Points on a hilly landscape, in no order, each with its height.
A climber steps from a point to whichever of its 2 nearest points has the largest rise for the distance, and stops where none of them is higher. Distance is the straight distance between rows; heights are no part of it.
z_661: [-19  14  24 -10  -9 -22 -27   7 -13 -10  -4   9  31  -5 -28   2 -12  19
 -47 -10   5  -4 -22   5   9   9  -7  22]  (h 102)
z_10: [-14   3  -4 -14   5 -18 -18  12  19  -4  33 -12  15   6   2   7  -4   0
 -37 -11  -6  22 -14   9  13 -13  23   5]  (h 584)
z_851: [  6 -15  -2  10  -4 -15 -15 -19 -10  15   6  -6 -17  12  23 -23 -13  -5
  -1  -4   3   4   2   6  -9  -7   5 -14]  (h 623)
z_150: [  2  -6 -12  -6   3 -27  10   2   0 -19  -5  19  26  -2 -11  14  26  14
 -16   8 -14   9  -2  14 -10  -2 -24 -12]  (h 325)
z_993: [-12   3 -28   6  -1 -15  -6 -23  22  13   5   0  -8  19   4  -4   1  -9
 -17  -8 -21   0  -3  19 -38  -2 -10  12]  (h 615)
z_312: [ -2  -3 -11  -1  14   8  -3   1   4  -9   0   8  -8  -6  18 -29  -6 -20
  16  -7   4  -6  18 -19   1   3   3 -28]  (h 693)
z_809: [ 10  10   2   4   4  19  12 -15  13   9  -2  -4 -18  13  -1  11   7  -3
   2   5  23  20  16  -3   9  -7  17  13]  (h 277)
z_626: [-11   3   7  -4  18  -7 -13  -1  20   4  12   6  24  12  -5  30  32  12
 -13  24  13  -1 -12  -6  34 -16  -7  25]  (h 238)
z_455: [-14 -22  21  -3   0 -21 -18 -16  29  30  -7 -14 -16  22  23 -12 -22  14
 -11   7  -3   2  -5   5   5  19  32   2]  (h 478)
z_948: [ -6  -6  -9  26   1  -9  10   4 -10  -1 -34   4  -5   0   1 -18 -12  -5
  25 -22 -25 -24  -3  -3 -31  15 -36   2]  (h 76)
z_47: [  3   8  13 -15   8  22   2   8   8   7  -7  -8 -39   0  14  -5   0  -7
  51  -5  13 -17   4 -43  11   1   6   0]  (h 179)
z_627: [  7  10  20 -14  -1  19  12  22 -23 -19  -9  -4  14 -23 -25  32   4  17
 -13   2  -7   0  -3  -3   3  -5   3  19]  (h 604)
z_574: [ -4 -18  20   1  23  -1 -11  -5  35  15 -14  -1   9  25  18   1   7  18
   2  17   8  14 -11   3   6  -5  26  23]  (h 404)
z_476: [ 10   0   7  16  -7   6  22   2  -2  -4 -26 -11  -8  -2 -19  -4  -8  -9
  31 -14 -26 -17  -1 -15 -45  17 -27   5]  (h 70)
z_72: [ -4  14  -6 -22  -7  -2 -11  -6  -1   7  26  -2  16  -1  -2   2  -3 -20
 -14  -9  18  14  -8   7  33 -19   5  -5]  (h 455)
z_755: [ -1 -10  26  -1   0   7  21  -6  -7   0 -11  -5  16 -20   1  -9  -4   7
   8   3 -19 -16  20  19 -27  17   4 -27]  (h 616)
z_733: [ -1  14 -27  10   1  -5   7  -9   1 -13 -12  -6 -17   4   5 -13   4 -14
  50 -13   4  -6 -10 -20 -16  -4 -22  -1]  (h 112)
z_912: [ -7 -24  24   2  15 -21 -11   2  40  15   0  -8   6  26  23  -3  -5  19
  -8   5  -4  15 -20  13   1  11  36   5]  (h 441)
z_585: [  6 -11   4  12 -19  -7  -5   8 -16  -8 -16 -13 -32  -3 -13 -18 -22   1
  36  -4 -28 -17  -7 -26  -8  11 -29   2]  (h 486)
z_798: [  9 -16   5   1  -2   7   4   0 -10   3  10   2  11  -7   3 -19  -3  -2
  -5   1 -17 -14   9  26 -10  12  -5 -31]  (h 603)
z_283: [ 14   3   7  -4  20  34   6   9   2   1  -9  -4   0   5  -3  -6   7   8
  35   8  14  -4   4 -14  25 -15  12   8]  (h 347)
z_173: [ -5  16   5 -15 -19 -18 -16   9 -13   4  12  10  25 -19 -28  -4 -23 -16
 -37  -6  -4   9   3  17  10   5  -4   1]  (h 130)
z_407: [ 11 -10  28  10  22  20   3   1   7   9 -15  12   8   9  18  -9  -6   9
  36   2  24  -9  -1 -13  21   0  13   5]  (h 363)
z_794: [ 17  -3  -7   0   9  28  16  12 -11   1  -3   5   2   0  12  12  11  28
   3  -2  11 -14 -13  -8   1  -9   1  -2]  (h 510)
z_657: [  3  13  20  -9  -2 -16  20  -9 -12   5   6  10  27 -19  -4  18 -11 -18
 -22  -5  -9  -7  20   7  -8   9   4 -26]  (h 596)
z_787: [ -2   8  -2  -6 -13  10  -5  12 -10 -12  17   9  17 -19 -13  12  -4   0
 -30   6   1  -3   7   5  24   7  -9   3]  (h 371)
z_566: [ 15   1 -19   6   2  22   9  -2  -4 -13   3 -12 -12 -27  -1 -22   2  -7
  11   5  -5  -5  22   7   0   2  -7  -6]  (h 439)
z_886: [ -4  18 -20 -11   9  -5  -5   7 -10 -10 -13   7  33 -18  -3   1   8  16
 -19  -3  12   5 -14  10  24  -8 -14   0]  (h 401)
z_77: [-21  18   4 -16  -5  19 -12  25   0 -20  12  21  10 -14  -1   7   7   5
 -10   1  12 -15  -1 -16  49   0  -5   7]  (h 527)
z_393: [ -4  -2 -17  19  -8  -8  13  -8  -9  -1  -8  13  -7  16  -4  11   8 -13
 -11  -5   4  -4   7   9 -39   3 -21  -1]  (h 436)
z_717: [-11 -10   4  16 -23 -30   6 -12 -17   0 -19   8 -14  13   4   2  -7   4
   8   2 -21   0  -9  24 -36  20 -22  -1]  (h 484)
z_168: [ -6  -9 -15 -17  -2   3  -9   6  21  10  12 -11   0   2  -3  -9  -8  12
 -40  -4 -16  12   3  25  -4  -2  28  -3]  (h 180)
z_296: [ -2  14 -14 -16 -19  12  -1 -17  -6  -2  18   8 -14   7 -19  28   9 -11
 -25  -2  15   7  -1  -5  -1 -17  -3  10]  (h 399)
z_989: [ -1  32  -6 -19 -23  10  17   3 -18 -19 -14   8   2 -21 -29  19  -4 -21
   7  -7   6   5   6 -11  -8   9 -13  13]  (h 426)
z_141: [ 12 -23  -1  21 -14  -7   0 -15  -4 -18  -3   0 -19   1   0 -30 -11   1
  22 -11 -26  -9   5  10 -11   1 -15  -2]  (h 86)
z_13: [  0  -2 -19  25   1 -12  -2 -14   0  11 -11   9 -18  19   4 -12   3 -10
   6   6  10   0  17   2 -17  -2 -18  -5]  (h 390)
z_675: [-21  45 -22 -23 -18   4  -7  -4  -5  -8  -6  15 -16 -24 -11  -5  -2 -12
   4 -17  20   0   9  -3  27   4  -8  -9]  (h 530)
z_112: [  9 -12   6   6 -11  -3  18 -17  -9  -4 -20  -6 -17   3  -8   4 -10   3
  -3  -5 -23   3   6   7 -49   7   6   6]  (h 395)
z_555: [-12  20  10  -1   3 -12 -11   0  11   8  23  -4  30  -2 -25  16   8  -6
 -10  -1  25   9 -19 -12  54   7   6   7]  (h 868)
z_397: [  5 -14  26   1 -24   0  20 -12 -14  -5 -18 -12 -17  -6 -10   6 -13  18
   5   4 -18   3  -5   8 -42  19  15 -11]  (h 370)
z_645: [ -3   2  13  -5 -13 -14  16 -18  -6   5  -1   9  11  -7 -14  20  -1 -16
 -29  -2 -17   8  17  18 -29  11   3 -10]  (h 557)
z_963: [ -4 -20  33   7  -2  -8  -8 -23  -5  13 -22 -17 -27   9   8  -3 -20   2
  15  20  13   1   4  -2  11  19  11  13]  (h 204)
z_489: [ 10 -23  17  22   7 -10  -9   3 -11 -10 -17 -25 -11   0   9 -36 -21   8
  28  -4   2   0  -6 -14  14  -6   6 -11]  (h 99)
z_746: [ 15 -19  -2  11 -27  -1  -6 -16   9  10  19   6 -23  17   9   8  -3  -4
   4  11 -10   0   2  10 -20  -4  -8  16]  (h 312)
z_951: [  7   8 -12   0 -11  -7  -2 -27   3   1  18   1  -3  10   8  12   4 -22
   2  -5  17  14   6   0   3 -16   1  -6]  (h 541)
z_197: [ -7  20  10 -16  -3   8   4  18 -27 -31  -4   8  23 -20 -22  31   3  16
 -22   8   5 -13 -13  -3  17  -8 -11  19]  (h 552)
z_958: [-11 -12 -15  15 -17 -33  -2 -16 -16  -5 -17   1 -25  14  12 -10 -14   3
  -3   1 -18  10  -5  15 -33  -2 -11   0]  (h 519)
z_69: [  7  -5 -11   6   8   1  -3  -7  21   7  15 -12 -11   7   3  -5   3   4
 -25   3   0  22   5  15   7  -1  27  -3]  (h 211)
z_920: [ 22 -14  11   1  -6  15  -2  38 -31   1 -11 -11 -13  -3  -7   4  -9  22
  19   3 -10 -23 -14 -20 -17   5  -6  -4]  (h 173)
z_278: [  4 -16  -4   5  10  23   4  18  -5 -10 -16  -4 -23 -15   8 -31  -4   1
  14  -9 -16 -17   3 -20 -10  19  -4 -16]  (h 153)
z_677: [  8 -16  -5  17 -15   1  -1   8  -7  -4 -18   1 -27  19  -8 -11  -2  -5
  24   2  -5   0   6  -6 -34  -4 -16  17]  (h 264)
z_556: [  7 -22  10  -3 -19  11   2  -5  -8   3  15  15 -15  11  -4  16   7   1
 -11   8  -7  -9   6   4 -17  -4   2   7]  (h 336)
z_326: [  5   5  -6 -12  -4 -11  -6   2 -14   6  23  -2  19  -9 -12  -1  -6 -12
 -35  -8  -4  15   9  28   5   1   8  -3]  (h 141)
z_88: [ 13 -23   3  -1 -10   5   1  12 -19 -14  -3   5  -5   5  -1 -11 -11  -8
   3  -1   4   4  11   2 -20 -10   6 -13]  (h 126)
z_484: [ -1  -9   6   5  10   7   1  11  10  11  10  13  13   3  18 -15   4  -2
   1   6  17 -14   5  -3  15   0   7 -23]  (h 698)
z_635: [  5  10 -12   5   7  28   7   6   4 -11   8  -5  -1 -22  10   0   4   1
   0  11   5  -6  19   3  26   4   0  -4]  (h 407)
z_64: [ -5 -18   7   9  -2 -18 -13 -33  28  26  -4 -18 -31  25  22 -17 -15  -1
  -6  -4  -4  10   1   8  -7   1  25   2]  (h 489)
z_931: [ -2  24  -1   0  19   7  -5  -2   9  18   6   7  12  -9   5 -15   1 -14
  -5  -7  25   5  12   2  39   6   5 -18]  (h 800)
z_143: [ 16 -23  -2  18  -8   4   2 -13  -8   8   7  -3 -10   3  22 -11  -9   8
   2   7  -1  -6  -5   8   1  -2   6 -14]  (h 583)
z_774: [ 14 -11  -3   2   4   7  -4   0  -7 -10   2   2   5   8   9 -12  -8 -12
   8  -2   6  20  11   5   8 -19  11  -5]  (h 115)
z_775: [-17  20  12  -1 -15 -27 -36  12  -9 -10   9  13  32   1 -29  -5  -7  14
 -29 -12  17  -6 -31  -1  31   0 -18  10]  (h 113)
z_35: [-20 -30  20  11  -6 -24 -25  -2   8  21  -6  -9 -15  27  16 -24 -12  19
 -10  15  -3  12  -6  12   4   4  21 -14]  (h 509)
z_786: [ -6  21  -1 -17   4  29   4   6  16 -11   5   6 -31  -9   6   5   9 -20
  41  -8   9  -4   7 -31  19  -1  13  -1]  (h 163)
z_451: [  5 -19   4  25 -12  -5  -4  -2  -5  -4 -14  -2 -25   2  13 -34 -20  -9
  31  -8  -9  -2  10  -8  10  -3 -12 -13]  (h 93)
z_837: [-15  10  -9  -3   9 -16 -17   0  19  -1   5   4  13   5 -16  22  23  25
 -29  26  -1   8  -8   2  25  -7 -14  27]  (h 274)
z_169: [-21  30  -4 -27 -19  20  -9  11  -3 -15  -4  19 -12 -32 -10   5   2   0
  -4  -4  21 -11   0 -17  42   7  -2   1]  (h 487)
z_120: [ -9  -3 -11 -10  -1  -1 -14  12  14  -7   9  -3  21  -2  -8  17  14  24
 -28  16 -13  11 -13  17   9 -12  -5  30]  (h 316)
z_664: [-22 -18  16   0  -7 -27 -21  15  -1  16   7   1  -2  28  11 -29   8  32
 -11   9 -12  10 -13  28 -10  10  19 -19]  (h 545)
z_588: [ -1   9 -24   5  -3  -7  -2 -30  14   3  11   2  -9  17  10  10   5 -19
   7  -9   7  21  -1  11 -17 -18  -2  19]  (h 618)
z_945: [ 16 -22   7  11   0  14   3  10 -13   6   5   8  -2  12  17   2   2  25
   0   5   1  -4 -17   8  -1  -6   9  -8]  (h 550)
z_158: [  1   5 -18 -11  -3  13   1   2 -10 -10   2  19   3 -14   8  -8  -1 -28
   6 -17   4  -9  17 -10  -5   6  -5 -24]  (h 655)
z_580: [ -3 -14  -6  38  -4 -10   0  -5   1  -7 -26  -8 -29  18  -6 -17   3   2
  29  -3 -10   1   2  -7  -7  -8 -26  17]  (h 245)
z_8: [  5 -10  13  12  16   4   1  13 -17   1  -4 -12  -5  -5  19  -1   6  18
  18  17  21 -11  -3 -18  11  -4   5  -9]  (h 188)
z_46: [  5 -13 -12  27  -7  -4  15 -11  -3  -8  -9   7 -13   0   8 -22 -13 -10
  22 -11 -24 -20   7   2 -25  10 -30  -4]  (h 80)
z_50: [  7  -2 -12  -2   8 -20 -10 -16   4  36  35  -5  -1   7   4  -9   4 -23
  -4  -6   6   6   2   4  -6  -6   6 -11]  (h 479)
z_389: [ -3   8  17   9 -13  -9  32 -24   7  10 -16   1  10 -20  -1  22  -2 -18
   7   7 -22  -2  20   0 -23   8  -4 -12]  (h 56)
z_940: [ -3  40 -26 -10 -10  -8 -12 -11  -4  25  13   0  -3 -16 -13 -14  -7 -22
 -12 -12  15   8   6  11  29  -1  -6  -8]  (h 539)
z_730: [  2   3  15  -3  24  -9   4  -1  19  10   4   9  29   9   4  28  28   8
  10  28  14  -2  -4   0  23  -3 -13  14]  (h 216)
z_128: [ -9 -17   7  -6  -2 -18  -8  15   0  11  23   6  20  21  -4 -20  14  14
 -29   1 -14   8 -10  31 -16   6  12 -25]  (h 591)
z_303: [ -4  -9   7  39  -3 -14   4 -20   4   7 -27  -5 -36  19   4  -8 -14   3
  26   5   1   9   6  -5   8  11 -13  16]  (h 231)
z_517: [ -8 -12  13  -4  14 -20 -15 -14  23  21  31 -25   9   8   7  14   5 -13
 -13   0  12   8  -6   3  -1  10  34  11]  (h 726)
z_742: [ 25  -2  13 -13  -1  28  15  25   2 -12  -4  -4 -13 -22  -4   6 -11  -8
  27 -13 -33 -18   6 -26 -23  20  -3   3]  (h 524)
z_432: [ 15   0  23   4   7   9  -5   8 -12  10  -9 -16 -32  -2  12  -8 -13   9
  48   4   7 -20   3 -37  14  -5  -2   8]  (h 191)
z_705: [ 12   3 -11  -3   8 -19  -4 -14  -5  17  29  -5  -4  -1  10 -18  -9 -19
 -15 -10 -18   7  11  25 -15  -7 -13 -13]  (h 521)
z_470: [-12  -2  -6  -2  14 -26 -18   7  17  26  29 -18  30  -1 -13  18  11   4
 -16  -5  -9  20 -21  -7  26  -2  22  19]  (h 872)
z_821: [-12  -6 -15   7  -3 -16  -8 -26  30  22  10  -9 -29  25  14  -8  -4  -4
 -15  -4  -1  12   1   3 -22  -2   6  11]  (h 542)
z_822: [  1 -16   3   9   8  13  -1  22  -3   2 -16  -4 -29  -7  18 -21  -9   7
  28  -4   0 -16   2 -34   8  14   3 -20]  (h 147)
z_84: [  0  -3  19  -4  16  10   5  -7  -4   1   8  -8  -4  -1  19  16  15   6
   8  17  39 -14   1 -16  17 -14  13   3]  (h 174)
z_801: [ -7   6 -10 -20 -11  -1 -15 -11   7   5  13  -7   0  -8 -16   3  -7 -11
 -43  -7 -12  16   5  19  -8   6  19   8]  (h 158)
z_967: [  3  -2 -13  -2  13  -3   2   0   3  -4 -11  14  24  14   2  13  24  22
  -6  12   7   5 -18  -6   5 -18 -14   3]  (h 243)
z_418: [ -8  15  11  12  -2 -33  25 -18   1   7 -14  18   7   4  -2  16   1 -17
  -9  -3 -18   5  13  23 -44   9 -14  -7]  (h 508)
z_508: [-16  21  -4 -11  12  14  -2  20   6 -16   2  23  19  -5   4  14  17   4
   8   9  10  -8  -5 -16  37 -12  -6  -1]  (h 565)
z_319: [ 11  -3  16  -8   8  18  22  24  -8 -10 -10  -2  28 -23  -3  10   6  17
   6   3 -21 -18  -6  -2 -16  12   4  -5]  (h 576)
z_907: [ 16  17  -2 -18  11  46   0  21   1  -4   1  -6  -9  -9  -6  -6   0   3
  32  -7  -9 -10   1 -24  18  -7   6   6]  (h 329)
z_706: [  7 -10  25  12  24   3   2  -2  17  10 -15   8  19  21  13   1   1  18
  19  12  16  12  -8   0  17  -7  12  17]  (h 379)
z_361: [  6 -17  10  16  -4   0  -3 -13  -9  11 -14  -4 -32  11   5  -4 -10  -1
  20  12  16   0  13 -11   1  -3  -1   8]  (h 217)
z_757: [  0   8 -10  -7  -9  21  -3  14  -4 -14   9   9   9 -30   4   2  -6  -6
 -11   1   2  -7  18   6  18  15  -1  -4]  (h 387)
z_858: [  4   0  -1  -9 -10  13  -6  20  -3   0   6   5  25 -15  -9   6   1  15
 -23  14  -7   4  -7  22  17  -4  -5  17]  (h 350)
z_65: [-15   3  -5  24   1 -22  18  -5 -10   7 -16  13   9  10   2   5   0  -1
  -7  -6  -9  -6  -8  22 -41  11 -17   0]  (h 471)
z_830: [  9 -13   1   1  -9  -9   3 -21  -5   2  16   4  -5   2   3 -25  -4 -16
  -6  -6 -21   2  12  34 -25   0  -5 -10]  (h 564)
z_113: [  7  12 -20   8   2   2   9 -13  -5  -6   0  -5   1 -23  -9  -8  -6 -11
  -9   2  -8   7  25  24 -10  10 -14  -3]  (h 477)
z_843: [ -3 -23  31  14  10  -6  -6  -3 -12  12 -17 -20 -10   5  22  -8 -11  20
  23  23  21  -7  -7  -4  15   5   7   7]  (h 197)
z_385: [  2 -12  20   9  16 -13  -3  -2  28  22  18   4  31  16  11  16  22   5
   7  24  16   0  -9   5  17   3   6  13]  (h 203)
z_903: [  5  -8  -3   3   7 -10  -5  10   2  20  21  -2  14  11   6 -24   5   3
 -12   6  -7   0   5  28   3   3   6 -29]  (h 643)
z_518: [  6  -6   5  17   2   1   0  -1  -7   5  -9 -19 -37   1   2 -10  -9  -4
  40   7  10  -8  10 -25  -5   0 -13   9]  (h 202)
z_281: [ 15  -5  -6  -2  -4  24   1   6 -14  -4 -11   2 -23   8 -18  -1   3  -8
  26   6   2   2  15 -17 -19 -17  -4  12]  (h 289)
z_381: [ 12 -22  11  15   3  15   8  13 -17  -4 -20 -10 -12 -11  -3 -27 -11  25
  10 -15 -17 -21  -8  -6 -13  17   0 -26]  (h 160)
z_74: [ -4  24 -27   2  -7  -9   1 -12   1  -2   2   0   2  -9 -16  10  -4 -18
 -21  -4   1  17  14  24  -8   9 -17   8]  (h 526)
z_702: [  5 -15 -20   6   9 -24   4   3   5  -7 -11  11  18   9  14   0  22  21
   3  17  -5  12 -12  17  -6  -3 -17 -14]  (h 284)
z_257: [ 14 -18   9   7   1   6   4  29 -20  -4 -23  -3   4   2  -3 -13   0  38
  14   4 -20 -15 -26  -6 -14   8  -7 -10]  (h 167)
z_642: [-12  23   4 -12 -16 -17 -26  19 -11  -3  19  13  29 -10 -21  -6  -8  -9
 -27 -12  12  -2 -16   2  33  -3 -11   2]  (h 121)
z_911: [-17 -18  -7   9  -7 -32 -11 -25  -5   3  -9 -11 -37  16  19 -23 -18   7
   3  -6 -17  11  -3  11 -14  -8  -1  -3]  (h 566)
z_536: [ 21   7 -10 -13   5  37  15   9 -15  -4  -7  -7   4 -20  -5   7   0   6
   1  -7   0 -10  -5 -10  -7  -4   3   0]  (h 474)
z_175: [ -4   9 -20  -8  12 -14  11  12  -4 -16 -15  18  39 -16  -2  16  15  12
 -15  -1  -9  -1 -13  -1   9   0 -24  -9]  (h 362)
z_334: [  4  -5  25  -3   4   9  31   8  -8 -10 -15   3  33 -19 -12  27   9  23
 -11  15 -19  -3   0   9 -13   9   7  -5]  (h 605)
z_299: [ 15  -3  20  -5   3  17  31  12   0  -8  -7 -13   0 -32  -6  14 -10  -1
  18   3 -24  -9  11 -11 -19  20   5 -10]  (h 548)
z_521: [ -1 -13   7 -13  -4   2   3   6  -8 -26   7  -2   1   2  -4  15   0  -1
 -27   0  -5  11   1  16 -22  -5  22   1]  (h 164)
z_156: [ 15 -26  16   3  -7   0  -1  12 -23 -20 -12 -13  -7   0  -7 -20 -10   1
  13   3 -14   4  -4   3 -29   1  12  -7]  (h 135)
z_727: [  3   5  11  17  -2   0  29 -10  -3  -1 -26  -3   7 -19  -3  12   1 -13
  25  -1 -25 -16  10  -9 -40  19 -20  -5]  (h 64)
z_43: [ 12 -13  15  -7  -1   5  15  14 -18 -24 -10 -17   9  -5  -7  11  -3   9
  -4   1 -14   9  -9  13 -32   0  24  -5]  (h 146)
z_877: [ -7  12 -11  -7  10   6  -4  13  25   1   2  18  35  -6  13   5  20   3
   6  -2  10  -2 -10  -6  40  -5 -10  -3]  (h 610)
z_603: [ -4  31 -29  -2   6  15  10  12   9 -21  -6  -5 -23  -4   1  -9  11 -20
  42 -23  -5  -6  -5 -23 -16   3 -22   2]  (h 127)
z_524: [  3  18 -15 -10   5  20   9  13 -20 -12 -16  -1  26 -29   1   6  -1  19
  -9  -8   7  -2  -8   4  13  -4   0  -6]  (h 440)
z_857: [  5 -12   7   5  11   5  -2 -14  16  10  -1 -12 -18  16   9  -1  -3   8
  -7   9  16  13   6   6  -1  -6  30   0]  (h 240)
z_162: [-11 -21   2 -13  -5   2 -10   8   3  -9   9   1   8  13   8   3   6   8
 -33  12  -6  -2  -6   8 -23  -8  26  -6]  (h 184)
z_482: [-11  20 -26   0  -8  -5  -5 -18  25   6  10  10  -8  24  -6  16  17 -18
  -8   0   7  17  -1   9  -5 -15  -9  29]  (h 531)
z_641: [-13  13 -17 -17 -12   6 -12 -19  21   4  17  -1 -22  18  -9  19   9 -18
 -26  -3   9  17   3  -2   0 -20  13  23]  (h 453)
z_171: [  0   6 -10  17  -3  -1   8 -11  14  13  -9  15 -18   9   4  -6   8 -16
  18  -1  23   1  20  -9   6   2 -12  -9]  (h 353)
z_971: [ 26   4  16  -1   5  15 -12  32 -18  11  -3 -20 -26   3   1  -7 -12  11
  34   1  -4 -20 -14 -34  -1  -3  -5   6]  (h 182)
z_230: [ -2  21 -17  -7  -7   7  28   0 -12 -24 -13  12   4  -6 -13  23   5 -25
  19 -15   1  -4   6 -10 -24   2 -26   6]  (h 394)
z_181: [  5  19  -8  -6   1  20  10 -16  10   7  -3  -1 -18   7  -5   0   9 -14
  21   0  26   5  16 -12  16 -12   4   3]  (h 313)
z_337: [  3   6   8  -1   5  -9  -2 -20   6  13  25  -6  19   6  10   5   5 -14
  -1  -2  28  13  -1  -1  21  -7  18  -2]  (h 490)
z_686: [-11  10 -28  19  11 -12  -2 -27  13   2  -5  -4  -6  23  10  -9   9  -8
   6 -11  -5  10  -3  15 -21 -18 -10  23]  (h 720)
z_570: [ -2   1  27 -17   0   9  17   2 -16 -19 -19  -6  22 -21 -27  32   0  17
 -29  13 -14   2   1   5  -9   2  18  15]  (h 660)
z_601: [ 21   8 -13  -5   0  38   5   7  -1  -4  -6   3 -21   2 -15  -7  -1 -10
  36  -7  -8  -6  19 -20  -4  -3  -6   6]  (h 310)
z_640: [ -2  24 -16  -4 -12 -10  14 -14 -17 -12 -14   7   5 -12 -26  20  -9 -21
 -14  -6   8  15  16   6 -21   5 -16   8]  (h 470)
z_76: [-20 -13  10 -15  15 -13 -14   4  50  14  26 -23  -2  10  12   9  -4   3
 -16   5   3   0 -13  -6   4   6  40   5]  (h 654)
z_446: [ -7  42 -37  -7  -8  -4   4 -13  -3   1   2   9  -5 -13  -5  -3   1 -22
  -7 -11  17   7  16  10  10   2 -22  -9]  (h 617)
z_85: [-10  15  -1  -4   3  11 -10  10 -11 -18   5  14  25  -8 -17  25  16  28
 -21  10   7 -10  -8  -4  33 -12 -19  20]  (h 497)
z_914: [-19  27   4 -11  -8  15 -15   9 -14 -12   7  10   9  -5 -16   6   4  16
 -18   5  24 -12  -8 -11  51  -8 -16  14]  (h 485)
z_643: [-12   1  17  -9  27 -24 -10 -10  25  24  23 -24  28   4  -7  20  15   2
 -12  -4  11  15 -23  -1  18  14  28  25]  (h 794)
z_186: [-10  29 -17 -21   4  14  -7   2   1   3   1  14  16 -13   7 -21 -14 -19
   4 -18   5   9  12   1  34   2   6 -13]  (h 740)
z_236: [  1   7  -1 -11  -3  -7   8   2 -16  -7  12  18  16 -16   0   4  -8 -23
 -18  -8   0 -11  17   3 -10   8 -10 -30]  (h 624)
z_743: [-21 -11  -8 -18  10 -18 -12  18  39  -3  35 -15   1   6  15   5   2   5
 -29   1 -10  -2 -14   3   1  -5  30  -5]  (h 697)
z_412: [ -4   8  -7   6   6 -19 -10  11   9  23  35 -10  34  -3 -16  10   6  -5
 -12  -8   8  14 -15 -10  40   0  11   3]  (h 945)
z_187: [-11  26 -25 -17  -6  19   3   5   7 -25  -3  11 -16  -6   0  -1  11 -27
  28 -13   2  -1   0 -21   8  -7  -9  -1]  (h 145)
z_754: [ 18  -6  -4  -6  -4  19  18 -10 -12  -2 -14  -9  -5  -8 -12  11 -11  -3
  -9  -6  -4   0   4   2 -30  -1   1   1]  (h 434)
z_779: [-13  11  -2 -18  -9 -11 -24  -2   3  -4  23  -7  17   1  -8  11   2   0
 -29  -6  11  18 -21   0  38 -18  23  12]  (h 506)
z_696: [  7  -2  -6  -7 -17   9  10  -8 -15 -12  16  12 -10   1  -1  31   5 -10
 -19  -1   4  -7   5  -3 -16  -8 -12  10]  (h 361)
z_291: [ -6  -6 -10   9   5   4  -2  20   9   7  17  21  28   5   5   7  21   4
 -12   6  12 -15  -6  -8  21   0  -6 -18]  (h 658)
z_91: [ -2   8   5   0  14  10  -3  -6  10   7   5   6   3  -1  24 -16   5 -17
  11  -6  23  -1  20 -12  21  10  14 -22]  (h 743)
z_711: [  0 -14  16   0  14  -5  -1  -3   0   3  10   1   2  14  21  17  17  21
  -7  15  29  -7 -15  -7  11 -16   4   6]  (h 156)
z_906: [ -6 -18  -6  -5  10  -2  -9   6   5  -8  -2   6  20  21   5   1  13  14
 -22  11   0   7 -15   2  -9 -21  12   4]  (h 208)
z_573: [ 14  -6   9  -3 -10  13  -4  21  -3  -4  -8  -8 -29  -5  -4 -12 -15  -7
  31 -14 -28 -26  -3 -34 -24  17 -24   4]  (h 504)
z_856: [ 10 -14   1  14  20  -6   1  10 -14  -7 -12  -7   0   3   9 -29  -9   4
  20  -1   2   5   2  -1   6 -13  14 -19]  (h 104)

Two climbers start at each pair of points below. Name the first point that both come to, or write never.
z_46 and z_580 -> never
z_730 and z_283 -> never
z_642 and z_886 -> never

For each start below, name the point where the climber stops.
z_661 -> z_931
z_181 -> z_931
z_476 -> z_851
z_967 -> z_851
z_775 -> z_931
z_397 -> z_851
z_914 -> z_931
z_677 -> z_903
